A landscape with many peaks, sampled at points; each row gives a point and its height.
A climber steps from a point to whichever of its 2 nearest points has the largest rise for the distance, and stops where none of them is higher. Distance is the straight distance between rows; heights are no part of it.
(755) h=4.26: [136 109 139  92  97 104 170 144 168  97 131 174  75 154 138 108 106  77
  81 139 137 138 108 135 152 132 110  77 118]
(443) h=3.21: [122 117 124 171 124 143 118 156 113  65 140 115 134 125 103 143 110 134
 201 130 112  83 135 198 145 128 133 160  91]
(674) h=1.74: [ 90 142 103 156 122 122 164 134 146  79 157 133  92  87 145 140  85  84
 156 156 100 146 140 166 128 159 167 133 114]
(670) h=7.51: [140 122 124 151 178 119  74 156  47 130 150  96 104  81 119 132 107 159
 193 128  85 126 148 104 144 138 144 138 105]
(318) h=1.62: [141 149 129 133 162 129 106 117  71 167 158  71 181 119 120 130 127 192
 138 112 144 117 142 139 120  98 126 180 145]
(73) h=4.01: [131 104 116 128 150 139 103 167  55  93 147 116  47  80  54 150 104 141
  98 120 119  68  67 136 141 142 160 137 145]
(161) h=4.29: [ 98 169 107 123 122 108 109 143  67  69 164  78 176  54 169 154  78 128
 101 136 116 118 125 145 134 124 176 153 154]
(560) h=4.33: [162 133 146 120 172 134 141 113 116 210 115 142 181 181 100 128 174 185
 133 101 164 153 120 114 102 138  92  98 134]
(260) h=1.19: [131 187 163 107 116 104 125 124  33 125 145  76  81 137 218 120  52 130
 144 115 122 150 166 125  97  98  96 126 128]
(554) h=2.34: [118 136 132  91 146 101 144  88 148 149  88 180 107 189 140 113 134  99
 156 145 153 121  89 155  87 117  60 101 133]
(338) h=1.14: [128 191 155  91 153 107 142 122  42  98 124 108  59 137 206 107  54  92
 127 123 123 143 138 120 105 131  93  78 112]
(429) h=1.04: [107 118 156 130 109 107 151 105 132 166 103 163 135 127 143 114 132 127
 107 120 142 197 144 104  94 123 142 102 115]
(1731) h=6.53: [154  84 148 139 146 146 116 158 140 161 132  81 158 164  73 149 180 207
 148 104 149 101 108  94 119 101 117 135 112]
(1726) h=7.23: [ 99 128 145 152 113 136 110 154 134  91 137 121  97 109 154 125 110 117
 159 160  58 134 149 132 173  66 152  88  87]
(699) h=4.58: [ 99 144 122 161 130 124 155 125  88 125 131 100 207 116 137 127 128 148
 147 128 168  68 133 131 112 119 142  98 128]
(416) h=1.94: [109 150 105  96 156 114 158  98 124 121 123 116  82 110 132 102  90  75
 127 135 139 141  78 133 114 165 121 121 152]
(845) h=0.91: [168 127 159 140 118 132 126 106 143 212 105 156 213 135 125 146 175 158
  54  92 147 193 165 115 121 102 148 109 136]
(1249) h=4.39: [169 155 154 111 171 143 141 108 108 197 112  91 167 161 116 102 140 154
 125  80 155 173 132 137 109 136  87 147 152]
(586) h=5.45: [126  98 104 105 112 139 116  98 166 139 133 157 112  99 106 134 133 112
 111 135 136 111  98 146 118 168 159 185 143]
(1191) h=2.03: [140 153 149 135 156 111 154 103 134 111 130 133 147 149 145 117 133 104
 175 144 152 114 130 168 114 134  80 108 118]
(292) h=4.93: [114 147 127 147 116 162 150 111 155 139 104  98 167 137 103 122 138  97
  82 111 177 120 127  94 129 159 131 116 146]
(561) h=5.16: [124 112  96  89 100 142 154  90 176 152 113 166  97 133 101 122 146 102
 103 149 168 116 100 158 135 155 124 136 162]
(74) h=5.23: [113 125 148 167 119 139 154 107 155 137 127 133 136 153 108 113 131  84
 126  94 159 108 117 103 138 138 102 105 122]
(1403) h=1.38: [115 161 121 160 139 135 109 122  99  91 152  42 195 117 150 142  89 176
 141 118  97 150 160 112 112 122 141 152 122]
(1091) h=5.41: [187 101 113 118 124 146 164 107 220 112  64 167 147 231  98 131 164  97
  83 133 171 108 119 151 153 130  75  79 153]
(924) h=4.59: [ 77 100  95 164 121 139 107 136 175 155  96 174 130 102  93 159 176 147
 131 128 108 146 112 115 103 136 176 194 129]
(679) h=5.19: [ 97 111 120 139 108  89 120 144 114 124 150 127 112  84 132 119 112 114
 135 127 134  58 123 124 143 131 150 125 137]
(296) h=5.89: [ 88  86 110 166  91 113 133 155 171 116 111 157  87 108 132 118 149 117
 124 134  99 110 100 149 164 136 118 116  95]
(651) h=6.21: [160 134 129 137 134 148 125 149 122 145 144  93 191 115 122 136 173 175
 123 122 107 171 113 113 136 107 153 142 134]
(9) h=1.32: [155 117 123 114  96 169 115 141 169 154 129 152 143 121 110 153 212 137
 102 141 118 133 125 115 165 118 170 106 114]
(19) h=0.88: [120  71  85 175 117 162 106 170 135  52 134  99 136 111 104 154 164 178
 174 144  78  91 111 144 138 115 155 179  80]
(919) h=0.78: [154 122 124 114 148 170 120 149 114 110 139  64 164 147  84 136 146 161
 160 160 127 103  87 169 122 122 133 172 125]
(1244) h=6.41: [155 145 152 105 125 154 118 129 119 144 131  84 158 131  95 127 148 149
  99  96 144 136 108 125 143 125 150 147 125]
(1695) h=5.97: [141 142 156 157 128 168 118 151 166 129 123 139 205 120 113 168 181 187
 114 121 103 145 112 132 116 134 130 169 102]
(885) h=3.89: [137  96 122 107 152 119  80 159  69 139 167 129  50 105  76 125 131 141
 105 133 133 102  65 117 151 124 158 163 156]
(1328) h=7.20: [125 137 132 111 138 134 123 115 107 141 137 143 100  63 177 114  87  87
 122 113 137 131 126 114 149 160 158 114 126]
(1079) h=2.07: [112 122 120  84 138  91 164  99 154 168 115 148  49 127 125 108 125  81
 140 118 124 159  95 151 116 168 114 123 143]
(369) h=5.78: [134 131 158 136 129 129 150 164  90  84 158 118  94 120 108 118  97 103
 140 114 126 100 105 161 157 129 118  96 105]
(1372) h=1.49: [129 194 123 164 155 114 122  98  78 120 135  79 159 127 151 128  95 129
 177 120 122 120 199 146 109 114 118 145 151]
(353) h=7.82: [147  99 123 145 182 136  87 144  47 101 151 106 101  75 116 117 100 139
 148 144 104  84 112 102 123 135 142 153 124]
(295) h=3.60: [137  95 122 153 134 135 116 181 130 144 156 139  85 121  78 115 170 114
 184 114 123  88 110 150 186 156 150 188 124]
(563) h=8.24: [144 172 108 125  76 128 114 100 139 200 116 138 182 132 152 141 141 147
  25 120 161 158 166  78 136 108 138 118 212]
(1822) h=6.38: [119 157 150 104 109 120 121 103 152 184 126 122 132  92 169 153 113 117
  61 107 124 164 145 109 139 108 174 126 150]
(737) h=6.27: [142  97 142 132 164 151 113 143 151 128 143  76 178 152  95 145 156 212
 160 128 112  84  98 118 135 106  85  95  97]
(772) h=4.45: [137 143 146 153 120 123 130 130  81  91 172  90 193 100 147 154 124 134
 124 127 145  87 162 111 140  91 153 119 138]
(496) h=1.30: [105 140 182 124  94 116 136 146 138  77 157 156 125 183 191 132  64  98
 110 164 113 131 174  97 106  98  91  85 107]
(1357) h=1.46: [169 172 138  75  88 118 148 109  91 158 137  67 152 175 147 109 118 152
  47  90 174 147 150 150 140  71 101  96 139]
(36) h=3.91: [139 103 113 137 107 163 130 135 209 102 113 172 134 164 126 111 155 124
 106 181  99 123 109 143 142 133  88 126 119]
(473) h=4.94: [ 97  84  85 184  87 143 132 144 181 117 114 177 133  79 104 174 187 140
 164 123  88 124 117 137 108 151 171 221 100]
(1853) h=4.54: [161 139 146 121 151 162 124  91 146 149 111  96 189 177 111 123 130 169
 106 111 159 143 122 134  96 162  86 164 153]
(1698) h=1.12: [ 81 132 148 134  89 102 157 111 156 129 117 192 146 145 159 125 117 126
  86 144 148 169 157 116  90  95 101  88 113]
(1271) h=7.52: [124 124 101 160 177 133 103 151 114  66 117 124 155  84 162 145  86 154
 203 145  85 112 167 125 147 141 132  96 101]
(44) h=5.53: [141 138 184 148 110 125 163 128 116 104 150 113 130 139 136  91 109  71
 138  84 159 116 134 139 139 135 135  82 113]
(1419) h=0.92: [131  48  85 172 133 163  77 200 117  67 122  97 128  98  99 180 169 196
 184 140 101  74 101  96 125 143 170 210  88]
(584) h=1.23: [123 178 166 127 148 101 138 124  77 121 150  95 155 142 223 121  43 142
 126 115 121 144 191 126 102  81  75 108 130]
(500) h=4.88: [121 102 150 110 136 152 137 119 172 105  82 110 149 179  93 126 130 147
 130 124 154 108  89 132 104 121  84 121 127]
(1529) h=1.87: [115 168 142  98 162 115 147 107 103  87 117  93 120 138 143 102  81 132
 136 128 140 124  82 122  97 157  93 114 151]
(1906) h=4.53: [105 133 116 164  92 144 160  93 165 144 134 218 181 144 110 137 164 110
  92 149 133 155 131 156 103 142 131 154 154]
(222) h=0.86: [154 135 124  75  96 134 111 114  89 175 112 100 183  99 152 141 167 137
  52 115 162 143 135  98 143 100 153 108 146]
(638) h=4.10: [128 149 117 120 169 129 107 146  47  66 150 104  84  70 100 137  80 136
  95 129 124  83  68 159 142 149 149 152 159]
(946) h=1.43: [113 163 113 180 134 144 134 114 106  92 131  67 189 134 115 145  94 153
 184 146 114 110 159 129 103 118 109 140 135]
(66) h=1.63: [151 140 174 114 116 144 140 102 137 161 128 140 109 182 145 107 140 134
 112 122 129 157 153  81 127 109  86  85 122]
(1095) h=7.25: [143  89 137 111 144 137 104 142 128 125 111 102  88 137  71 102 118 116
 115  92 157  70  74 125 123 143 120 137 132]
(1148) h=1.26: [ 96 124 160 163 113 114 146 130 179  73 136 161 129 153 171 143  70  67
 146 165 124 129 184 131 128 109  91 110 105]
(517) h=0.59: [147 110 110  72 107 112  83 148 122 192 127 115 114 122  89 124 129 159
  79  80 151 158 124  86 118 123 134 170 166]
(470) h=1.15: [113 170 166 113 105 115 115 127  53 119 152  85  87 118 173 150  68 132
  96 120  99 141 143 102 123  88 142 113 130]
(388) h=1.27: [102 162 166 137 124 110 124 118 100  95 150 110 128 162 197 127  59 146
 154 141 104 122 171  89 112  84  81  90 112]
(896) h=5.37: [102 100  93 185  83 141 128 156 191 100 130 141 111  94 100 137 134 128
 155 117  92 130 113 154 136 153 154 164 105]
(1104) h=5.57: [126 170 116 151 173  83 160 133 131  53 114 146  96 151 173 126  76  78
 208 131 114 130 172 175 106 148  65 111 106]
(1607) h=1.20: [ 85 127 158 176 135 119 142 114 179  83 118 185 165 173 158 139 107 100
 107 158 164 141 164 124  95 111  70 103 113]
(971) h=3.32: [151 106 139 150 158 160  96 144  93  66 137  92 100 110  71 155  99 152
 175 116 107  52 106 183 141 128 131 186 127]
(1489) h=1.52: [140 153 153  86  89 105 154 129 113 151 132 103 143 185 100 117 118 150
 102 108 173 137 126 119 118  95 106  85 145]
(10) h=4.50: [111 132 100 109  82 120 179 132 201 125 130 179 108 162 146 119 132  61
  83 158 164 119 112 118 158 145 116  92 137]
(1834) h=5.26: [113 153 129 131 159  88 172 134 152  29 139 158 109 180 189 141  79  85
 176 157 131 109 122 169 104 121  49  91 113]
(1553) h=6.90: [ 92 138 153 131 104 119 133 129 121 114 137 133 102 101 143 151 113 126
 121 130 104 158 147 107 139  87 174 105  96]
(330) h=1.41: [148 183 145 108  97 115 150 128  91 147 146  86 176 142 181 122 112 145
  72 113 142 165 150 145 117  95 130 127 145]
(42) h=4.86: [172  90  84  65 130 139 120 102 164 150  94 149  88 169  87 101 165  90
  87 152 164 103  99 118 156 141 116 119 152]
(1228) h=7.21: [115  91 109 154 151 131  82 150 122 123 126 104 125 127  98 136 143 184
 197 138  76 121 127  92 132 109 136 151  81]
(1278) h=0.54: [203 104 114  99 112 132 115 125 137 198 104 139 134 148  75 123 163 144
  58  77 155 160 141 104 122 115 137 163 176]
(1264) h=0.63: [134 139 115  90 129 103 104 146  95 198 140  96  99  80 121 123 117 137
  51  82 153 156 115  82 145 158 161 153 163]
(1564) h=6.07: [153 116 174 104 173 128 131 138 118 122 141  83 155 165 125 128 124 187
 156 105 132  84  98 122 134 118 102  56 111]
(396) h=4.87: [ 93 143 112 156 128 106 148  75 127 152 134 200 170 130 145 132 150 132
 126 157 135 157 150 155  92 119 113 140 160]
(1231) h=4.52: [214 126 102  97 149 139 125 119 125 180 116 118 175 174  98  84 190 172
  98 113 164 138 132 105 120 136  88  99 155]
(1114) h=3.75: [127  70 111 150 124 132  83 195 136 151 153 149  84  98  99 142 203 143
 161 114 103  94 111  88 189 142 162 182 109]
(1474) h=0.96: [116  70 105 146 157 158  87 181 123 126 105  95 135  86  61 166 163 182
 195  97 100 100 126 112 125 140 171 214  87]
(394) h=5.47: [ 90  78 107 129  89  99 112 155 155 119 129 148  96  77 110 134 148 130
 119 129 119  91  77 102 145 141 168 132 121]
(5) h=0.50: [163  90 101  97  93 139 101 107 176 183  96 158 132 124  75 137 162 142
  57 111 160 147 135 116 111 153 169 199 163]
(1324) h=2.55: [ 96  95 117 147 131  97 146  95 159 133  81 230  90 184 138 102 152 103
 151 145 141 125 107 175 119 107  64 128 117]
(1255) h=7.61: [121  92 154 127 172  86  99 142  91 130 118 113  73 132  98 105  89 134
 149  84 160  78  95 118 117 140  88 132 130]
(821) h=3.08: [123  95 135 177 127 153 133 122 163  98 125 140 152 126 125 157 129  88
 171 127 124  91 157 179 146 142 129 175 103]
(750) h=2.56: [ 82  93 102 161 104 137 169 120 195 109 112 149  85 175 125 117 150  66
 137 158 137  89  96 183 165 127  76 138 141]
(789) h=0.68: [112 153 119  81 133 105 120  97  98 172 123  92 100 114 126 108  94 120
  69  80 178 121  96  94 120 146 133 127 188]
(1136) h=5.13: [141 118 141 130 141 143 162  93 202  90  75 160 153 210 101 127 151 114
 111 148 162 102  98 163 121 137  72 107 126]
(240) h=7.26: [133  37  95 173 139 170 105 181 150  98 121 136  68  99  69 115 132 135
 139 104  98 103  86 104 155 179 159 203 118]
(1942) h=1.42: [140 135 130 155 122 129 114 130 119 141 150 166 120  82 157 117 142 123
 189 140  77 147 183 125 156 137 173 125  98]
(1039) h=4.82: [108 149 105 102 111 121 173  78 178 158 114 156  93 138 134 121 142  69
  94 145 174 131 134 115 134 134 125 105 165]
(287) h=4.12: [112 218 139 138 117 121 179  83 102 193 149 145 134 138 213 129 123 103
  96 137 133 201 160 120 100 115 108 124 161]
(490) h=5.84: [203 124 100 119 108 102 182 113 179 139  93 184 140 216  83 108 168 112
  73 108 191 110 134 132 124 142  76  67 163]
(1478) h=4.36: [ 91 141 126 124  98 118 126 116 100  80 146 100 173  54 168 169 104 100
 103 143 140 106 164 117 138 100 186 138 140]
(974) h=0.97: [143 108 155 133 123 124 142  91 129 203  97 180 148 155 129 125 163 138
  80  84 145 188 174 113  93  91 120  98 129]
(601) h=1.65: [124 105  86 169 123  98 121 161 112  48 149 137 100  74 154 123  81 117
 158 149  68 127 154 167 136 147 151 113 109]
(1093) h=5.65: [124  90 105 139 123 153 128 121 160 122 120 139 126  64 118 134 117 107
 142 137 115 139 109 123 106 172 198 204 112]
(1765) h=4.69: [197 112  95  78 111 130 115 124 147 163 113 135 134 180  91 104 169 146
  94 140 157 114 114 112 145 136 111  94 165]
(351) h=2.21: [139 145 131  78 149  90 172 103 157 130  84 170  91 152 145 108 122  91
 160 115 138 146  94 164 112 157  88 110 113]
(324) h=6.42: [118 103 126 193 138 136 143 147 130 127 121 108 110 139  82 108 136 141
 184  96  89 132 138 123 112 158 112 153 119]
(1133) h=1.50: [130 109  91 188 116 125 113 162 135 103 147 177 145  90 145 124 168 139
 178 152  65 143 154 139 125 133 152 137 101]
(1317) h=5.88: [110 132 117 125 141 137 135  93 128 148 114 136 138  84 142 129 114  97
 143 147 109 160 146 155  94 151 176 166 136]
(950) h=5.43: [ 95 144 124 163 128 135 139 135 187  87 131 167 187 111 161 155 133 135
 155 159 112 124 162 186 122 132 133 122 112]
(999) h=6.52: [ 97 142 109 163 161 112 147 112 137  85  83 120 106 105 128 115  90  70
 204 106 119 158 149 164 119 174 131 131 104]
(1323) h=1.11: [146 141 151 100 160 106 128 120  73  81 121 109  77 107 172 113  55 100
 146 134  93 131 149 142 106 141 114 108 104]
(1944) h=1.03: [109 143 147  94 122  98 122 100 108 143 134 131 124 129 188 113  91 107
 119 166 113 164 184 124  97 136 123 127 143]
(1423) h=6.37: [165 150 121 115 121 106 171 113 201 118 109 182 178 214 107 131 122 134
  61 126 190 131 154 122 106 148  57  66 170]
(968) h=1.83: [121 117 125 114 127 126  87 146 133 101 156 135 104 111 122 126 133 148
 151 153  63 111  99 132 152 117 129 144 131]
(1461) h=5.04: [107 165 140 134 152 114 159 114 174  53 121 190 149 190 181 139 101  62
 158 159 132 136 146 189  97 109  52 128 114]
(1961) h=4.89: [109 142 155 148 154  80 151 114 109 125 119 154 109 185 186 125 101 145
 204 133 119 114 151 128  83 103  61  82  92]
(1980) h=4.62: [109 152 159 118 115 116 155 106  87 148 110 168 105 186 210 111 111 121
 167 147 142 136 158 102  71 108  82  77 107]
(303) h=8.22: [118  76 140 148 155 121 105 140  76 124 143  91 119 108 107  93 110 160
 138 110 133  80 111  83 117 128 126 127 120]
(426) h=7.41: [110 128 111 183 125 138 164 133 138 104 111 131 123 136  87 120 103  97
 193 140 110 147 137 159 100 181 114 150 123]
(1135) h=1.31: [ 72 167 120 161 136 147 132 122 143  89 113 112 217  86 165 162  98 126
 120 138 116 162 176 131 100 134 159 130 112]
(749) h=6.83: [131  79 131 133 147 144  67 150 140 143 125  99 124 135  71 136 167 175
 143 110 125 111  95  92 147 116 131 154 110]
(639) h=6.15: [106 149 121 121 120 114 133 111 100 165 128  97 136  87 151 135 120 118
 107 121 138 148 154 114 119 109 179 154 161]
(938) h=1.80: [129 167 138  97 172  72 132  89  82 121 119  87 116 151 156 111  90 150
 154 102 156 122 118 135  75 110  71 142 157]
(1948) h=4.30: [ 91 104 102 115 120 135 103 109 186 213 108 180 115  96 112 148 179 132
 114 145 113 166 114  91 128 126 174 149 130]
(129) h=2.97: [113  89 132 164 114 179 156 134 200  78  96 185 149 128 136 137 139  80
 126 145 129  90 115 181 140 144 119 160  93]
(705) h=6.89: [136 135 135  73 113 115 124 121 124 149 145 134  78 108 142 119 118 102
  88 124 152 118 112  99 180 143 152  90 149]
(1661) h=1.25: [121 105  95 133 110 162 129 144 169 165 103 176 158 125  98 144 211 139
 134 140 114 107  85 144 157 137 143 135 106]
(1964) h=7.80: [133 156 129 146 179 150 112 140 138  34 127 124 148 103 172 119  67 103
 183 162  87  99 166 145 150 142 120 101 102]
(1001) h=7.22: [136 130  97 129 170 133  76 159 120 102 111 140 128  67 144 131 107 149
 185 152  56 150 133 136 146 161 160 130 100]
(304) h=1.88: [116 163 131 119 142 115  99 147 126 103 154 117 135 117 131 123 100 156
 174 145  92 112 141 156 134 119 125 127 133]
(177) h=0.79: [102 147 138  77 105 101 132 134  47 170 125  88 107 103 170 120 111 143
  60  77 162 147 137  85 130 105 151  88 149]
(379) h=1.53: [170 103 133 103 114 142 128  80 157 191 105 182 108 156 108 130 188  84
  79 147 140 153 150 111 145 114 142 100 133]
(1876) h=0.73: [116 156 142  96 119  95 139 126  59 154 139  97  95 112 148  80  80 130
  87  97 159 122 112  92 110 151 128  84 148]
(923) h=6.88: [144 100  85 143 174 138 112 145 116 103  96 133 110  80 113 101 105 123
 207 135  81 154 137 173 116 180 152 145  88]
(779) h=4.75: [117 153 144 120 140 135 132 111 119 130 111  94 201 132 144 128 118 129
  99 130 182 114 137 101 115 129 109  89 136]
(567) h=1.40: [168 133 134  88 110 143 104 126 139 131 149 137  89 179 100 104 171 125
 139 156 111 123 109 142 184 100 107 109 131]
(1110) h=1.37: [157 109 140 112 106 151 131 160 143 142 161 120 115 147  76 133 188 116
 125 135 124 108 107 145 186 102 139 113 120]
(56) h=7.50: [103 119 137 123 153 135 103 134 126  72 135 136 100 104 181 125  70 107
 151 163  66 123 158 142 177 111 117  81  78]
(59) h=1.67: [158 147 147 111 174 107 124 107  56 183 161  49 142 179 100 104 120 193
 136 100 150 118 124 120 114  94  92 153 148]
(820) h=4.08: [147 115 142  97 103 127 165 126 205  96 114 179 126 194 135 114 132  97
  88 165 118 165 115 140 137 119  66  86 121]
(838) h=4.11: [113 134  95  93 101 132 122 117 175 222 118 166 130  99 112 166 210 143
  78 122 144 179 122  91 136 117 205 121 139]
(1960) h=2.10: [151 134 136  97 144 123 146 115 122 130 116 134 117 133 120 106 139 108
 167 120 140 119  97 182 130 143 131 123 120]
(1251) h=5.18: [ 79 170 107 161 134 135 135  99 157 115 125 193 215 113 166 159 143 130
 147 173 131 123 158 158  84 120 140 135 145]
(545) h=7.17: [109  98  84 163 190 140  65 156  82 123 104  87 118  83 104 142 127 156
 209 129  92 133 134  89 152 130 172 152  85]
(948) h=5.22: [121 119 169 156 141  99 149 106 100 148 109 114 125 160 131 114 117 154
 167 103 139 135 148 128  88 101  96  99  90]
(780) h=3.87: [141  88 103 123 110 116  80 174 128 186 173 136 103  81  93 151 214 130
 131 116 110 142 123  76 163 117 185 173 111]
(1683) h=6.60: [ 96 148 154 105  90 122 108 124 160 163 139 134  83 115 132 138 119 122
  82 121 114 159 134  87 143  95 171 125 120]
(580) h=3.77: [148  95 108 107 123  93 105 148  84 169 173 138  68  62 108 110 124 107
 114 129 138 119  99 124 146 148 185 157 153]
(722) h=1.57: [115  89  86 192 109 112 119 156 155  70 120 146 121  72 143 143 110 129
 188 138  53 125 194 129 160 136 163 129  96]
(359) h=6.09: [118 112 139 120  99 119 159 180  83  92 162 122  70 116 100 107 124 122
  99 121 136  84  76 122 191 134 154  66 122]
(836) h=5.72: [111 127 135 185 127 168 122 135 175 104  93 182 204 106 128 168 166 164
 147 138  97 140 140 158 106 133 147 162 117]
(406) h=2.77: [ 99  84 116 157 119 122 153  85 189 119 101 199 118 154 134 131 140  84
 145 163 133 108 123 194 124 127  80 145 145]
(972) h=0.98: [143 134 150  69  99  90 131 112 137 110 150 130 114 118 131 130  83 100
  86 160 128 154 111 151 127 104 122 129 147]
(1926) h=4.37: [126 173 146 136 101 116 177 100  96 173 134 193 111 165 201 111 123 103
 133 156 153 167 182 116  86 114  93  97 153]
(1027) h=1.02: [128 124  98 145 141 148  92 179 123 146 131 101 140  70  91 167 177 166
 162  88  94 156 115 104 140 137 206 202 100]
(1761) h=7.66: [128 159 112 122 108 124 127  84 152 188 132 154 161 142 149 134 156 121
  76 140 175 154 164 111 121 135 113 117 196]
(977) h=6.98: [135 166 124 127 116 111 162 109 162 161 137 157 171 195 137 128 154 140
 109 137 169 128 136 122 116 139  69  88 180]
(956) h=5.99: [ 95 189 108 160 151  92 153 114 146  98 112 148 102 122 168 143  60  75
 187 125 126 156 184 167 108 152 119 134 119]
(1493) h=5.59: [108  85 113 200  98 136 134 157 174 109 113 140 115 146  66 128 171 154
 155 117 124 110 114 130 126 156 126 173 127]
(329) h=7.70: [149  53 135 133 136 149 104 148 137 123 128 119  63 109  71  99 124 128
 119 120 125 104  78 123 138 185 144 181 127]
(29) h=2.84: [122  89 103 135 118 189 159 117 208  95  81 161 130 135 123 137 149  67
 105 171 148 127  84 152 127 187 159 165 118]
(1350) h=3.68: [138 109 123  92 122 105 122 129  67 179 179 111  63  31 145 140 122 101
  91 118 144 156 116 106 134 139 207 147 125]
(277) h=0.83: [169 126 108  99 112 136  98 103 134 185 110 124 187 107 127 165 211 130
  50 111 143 156 157  57 147 101 176 149 158]
(767) h=1.01: [128 172 169  64  97  99 141 106  95 135 149 128 120 111 194 131  66  94
  79 136 116 165 150 150 103  96 121 130 136]
(661) h=0.80: [174 118 129 134 105 180 113 121 154 159 109  95 175  88 126 174 208 120
  68  77 134 162 134  71 144 127 193 174 130]
(1725) h=4.70: [159 138 149 113 134 151 152 100 176 144  82  95 195 177  97 128 135 157
  81 105 170 127 105 118  92 127  79 101 148]
(326) h=1.39: [114 169 156 113 109 142 143 120 109  98 162  87 163 148 199 122  94 121
  69 142 148 174 166 112  96  97 106 107 125]
(1993) h=7.49: [143 147 122 138 160 144 100 114  70 116 135 104 124  69 152 118 103 114
 156 111 123 108 127 115 139 182 147 146 142]
(1752) h=6.63: [148 133 137  85 132 145 128 148  96 143 139 100 117 117 101 113 123 115
  89 114 132 128  89 124 153 146 154 101 150]
(1925) h=1.08: [116 145  95 124 159 168  95 149 117 178 124 127 145  96  91 162 187 163
 168 106 132 154 115 121 121 161 175 205 137]
(1325) h=1.34: [ 99 171 163  87 112 116 155 139 141  87 141 126 138 166 188 133  90  85
 103 168 147 160 145 122 101 114 102  63 114]
(465) h=1.47: [159 110 137  87 110 130 128 101 145 168 129 163  80 175 114  96 166  76
 123 150 139 156 118 149 159  89 131  86 100]
(52) h=1.77: [127 112 138 126 120 109 116 130 152 110 152 150  91 141 148 105 106 111
 131 152  84 105 106 133 148 120  80 113 138]
(75) h=1.35: [108 181 146 142 171 151 111 125 139  96 113  63 194 106 173 137  66 138
 110 119 127 149 183 131 110 126 120 129 135]
(1965) h=1.07: [127 117 155 113 118 100 114 110  87 112 139 149  87 106 171  97  73 119
 156 160  89 146 174 134 101 121 120 124 118]
(991) h=0.89: [178 123 163 110 107 138 141 129 119 183 117 118 190 134 148 145 164 137
  63  97 170 153 167 122 144  85 151  89 129]
(1147) h=1.70: [119 142 168 141 129 124 121 124 157 149 138 150  79 151 137 108 130 118
 138 137  89 155 146 102 135 115 107  92 124]
(577) h=6.85: [103  61  93 170 116 166 114 171 157  82 132 117  67  98 101 119 133 140
 136 144  62  86  73 118 175 160 135 173 100]
(489) h=4.20: [144 173 119 129 161 119 131 152  48  74 161  83 113  49 138 139  61 128
  94 126  96 133 106 151 121 143 160 137 158]
(1589) h=6.36: [161 137 127 116 107 134 144 170  98  82 164  99  87 135  90 111 116 119
  62 127 135 120  76  88 155 144 156  62 133]
(621) h=1.55: [146 173 120 168 129 132 123 106 107 157 141  82 176 131 136 128 122 157
 141 116 135 148 164 164  97 121 135 178 169]
(730) h=1.73: [134 151 129 119 131  85 125 119  46 124 157  57 118 159 126 112 101 178
 145 137 150 119 118 110  92  94  84 123 151]
(979) h=1.95: [122 191 138 116 146  94 135 113 105  97 144 119 112 150 151  96  95 138
 195 136 120 115 137 175 120 112  92  98 126]
(1760) h=1.58: [180 139 161 115 131 161 105  82 153 183 104 132 143 169 102 135 155 131
  91 132 145 161 166  98 145 114 123  99 132]
(1676) h=1.60: [150 140 147  96 121  75 132 141  88 186 165  81 123 196  73 119 130 198
 133 100 159 108 121 113 120  99  96 105 149]
(826) h=1.16: [120 116 105 128 126 148 108 157 119 173 127 146 166 119  83 121 182 155
 168 128 147 125  84 138 123 153 163 153 114]
(381) h=3.43: [131 105 113 145 155 152  98 156  80 115 158 112  99 120  48 137 152 144
 176 112 115  75 106 173 155 139 160 192 134]
(823) h=1.82: [116 157 113 131 102 113 124 121 120  80 156 118 123 106 125 131  75 114
 176 151  88 128 157 189 127 133 163 169 151]
(48) h=5.56: [ 91 128 162 120 152 121 149 134 112 126 104 126 108 172 127 106 118 142
 162  94 120 118  92 128 133 100  92  78  75]
(892) h=6.40: [110  65 103 155 128 175 126 160 183 109 104 130  90 145 100 108 174 105
 139 149  95  94  88 133 180 157 116 140  91]
(1111) h=0.82: [128 156 138  76  95 127 123 138  81 182 143  99 141 109 164 124 150 134
  75 117 155 146 136  41 149 117 146  70 140]
(1955) h=5.86: [118 138 170  96 138 146 148 141 142 132 117 118 145 165 139 118 144 145
 138 122 157  98 103 125 144 102  85  44 104]
(925) h=3.97: [144 101 104  81  97 122 104 135 130 184 132 137 102 106  97 151 198 122
  73 123 128 154 110  78 156 106 202 155 131]
(1382) h=0.81: [128  95  94 158 130 178 126 162 130  82 146  68 153 147  85 161 161 188
 172 146 131  65  97 154 131 129 138 185 111]

Where does a climber stop that starts at each point below?
(1249): (563)
(1925): (406)
(638): (303)
(396): (303)
(1926): (1228)
(601): (406)
(560): (1964)
(820): (1964)
(1906): (303)

Call two points neighbours if one is among the 2 nearest of the other. Go from one point of each pair to the other, from neighbour to neighbour, staying as high as possible. Name the lowest point that can't be avoided.
(563), (1964): (560)
(329), (303): (1095)
(426), (1964): (999)
(303), (1228): (545)
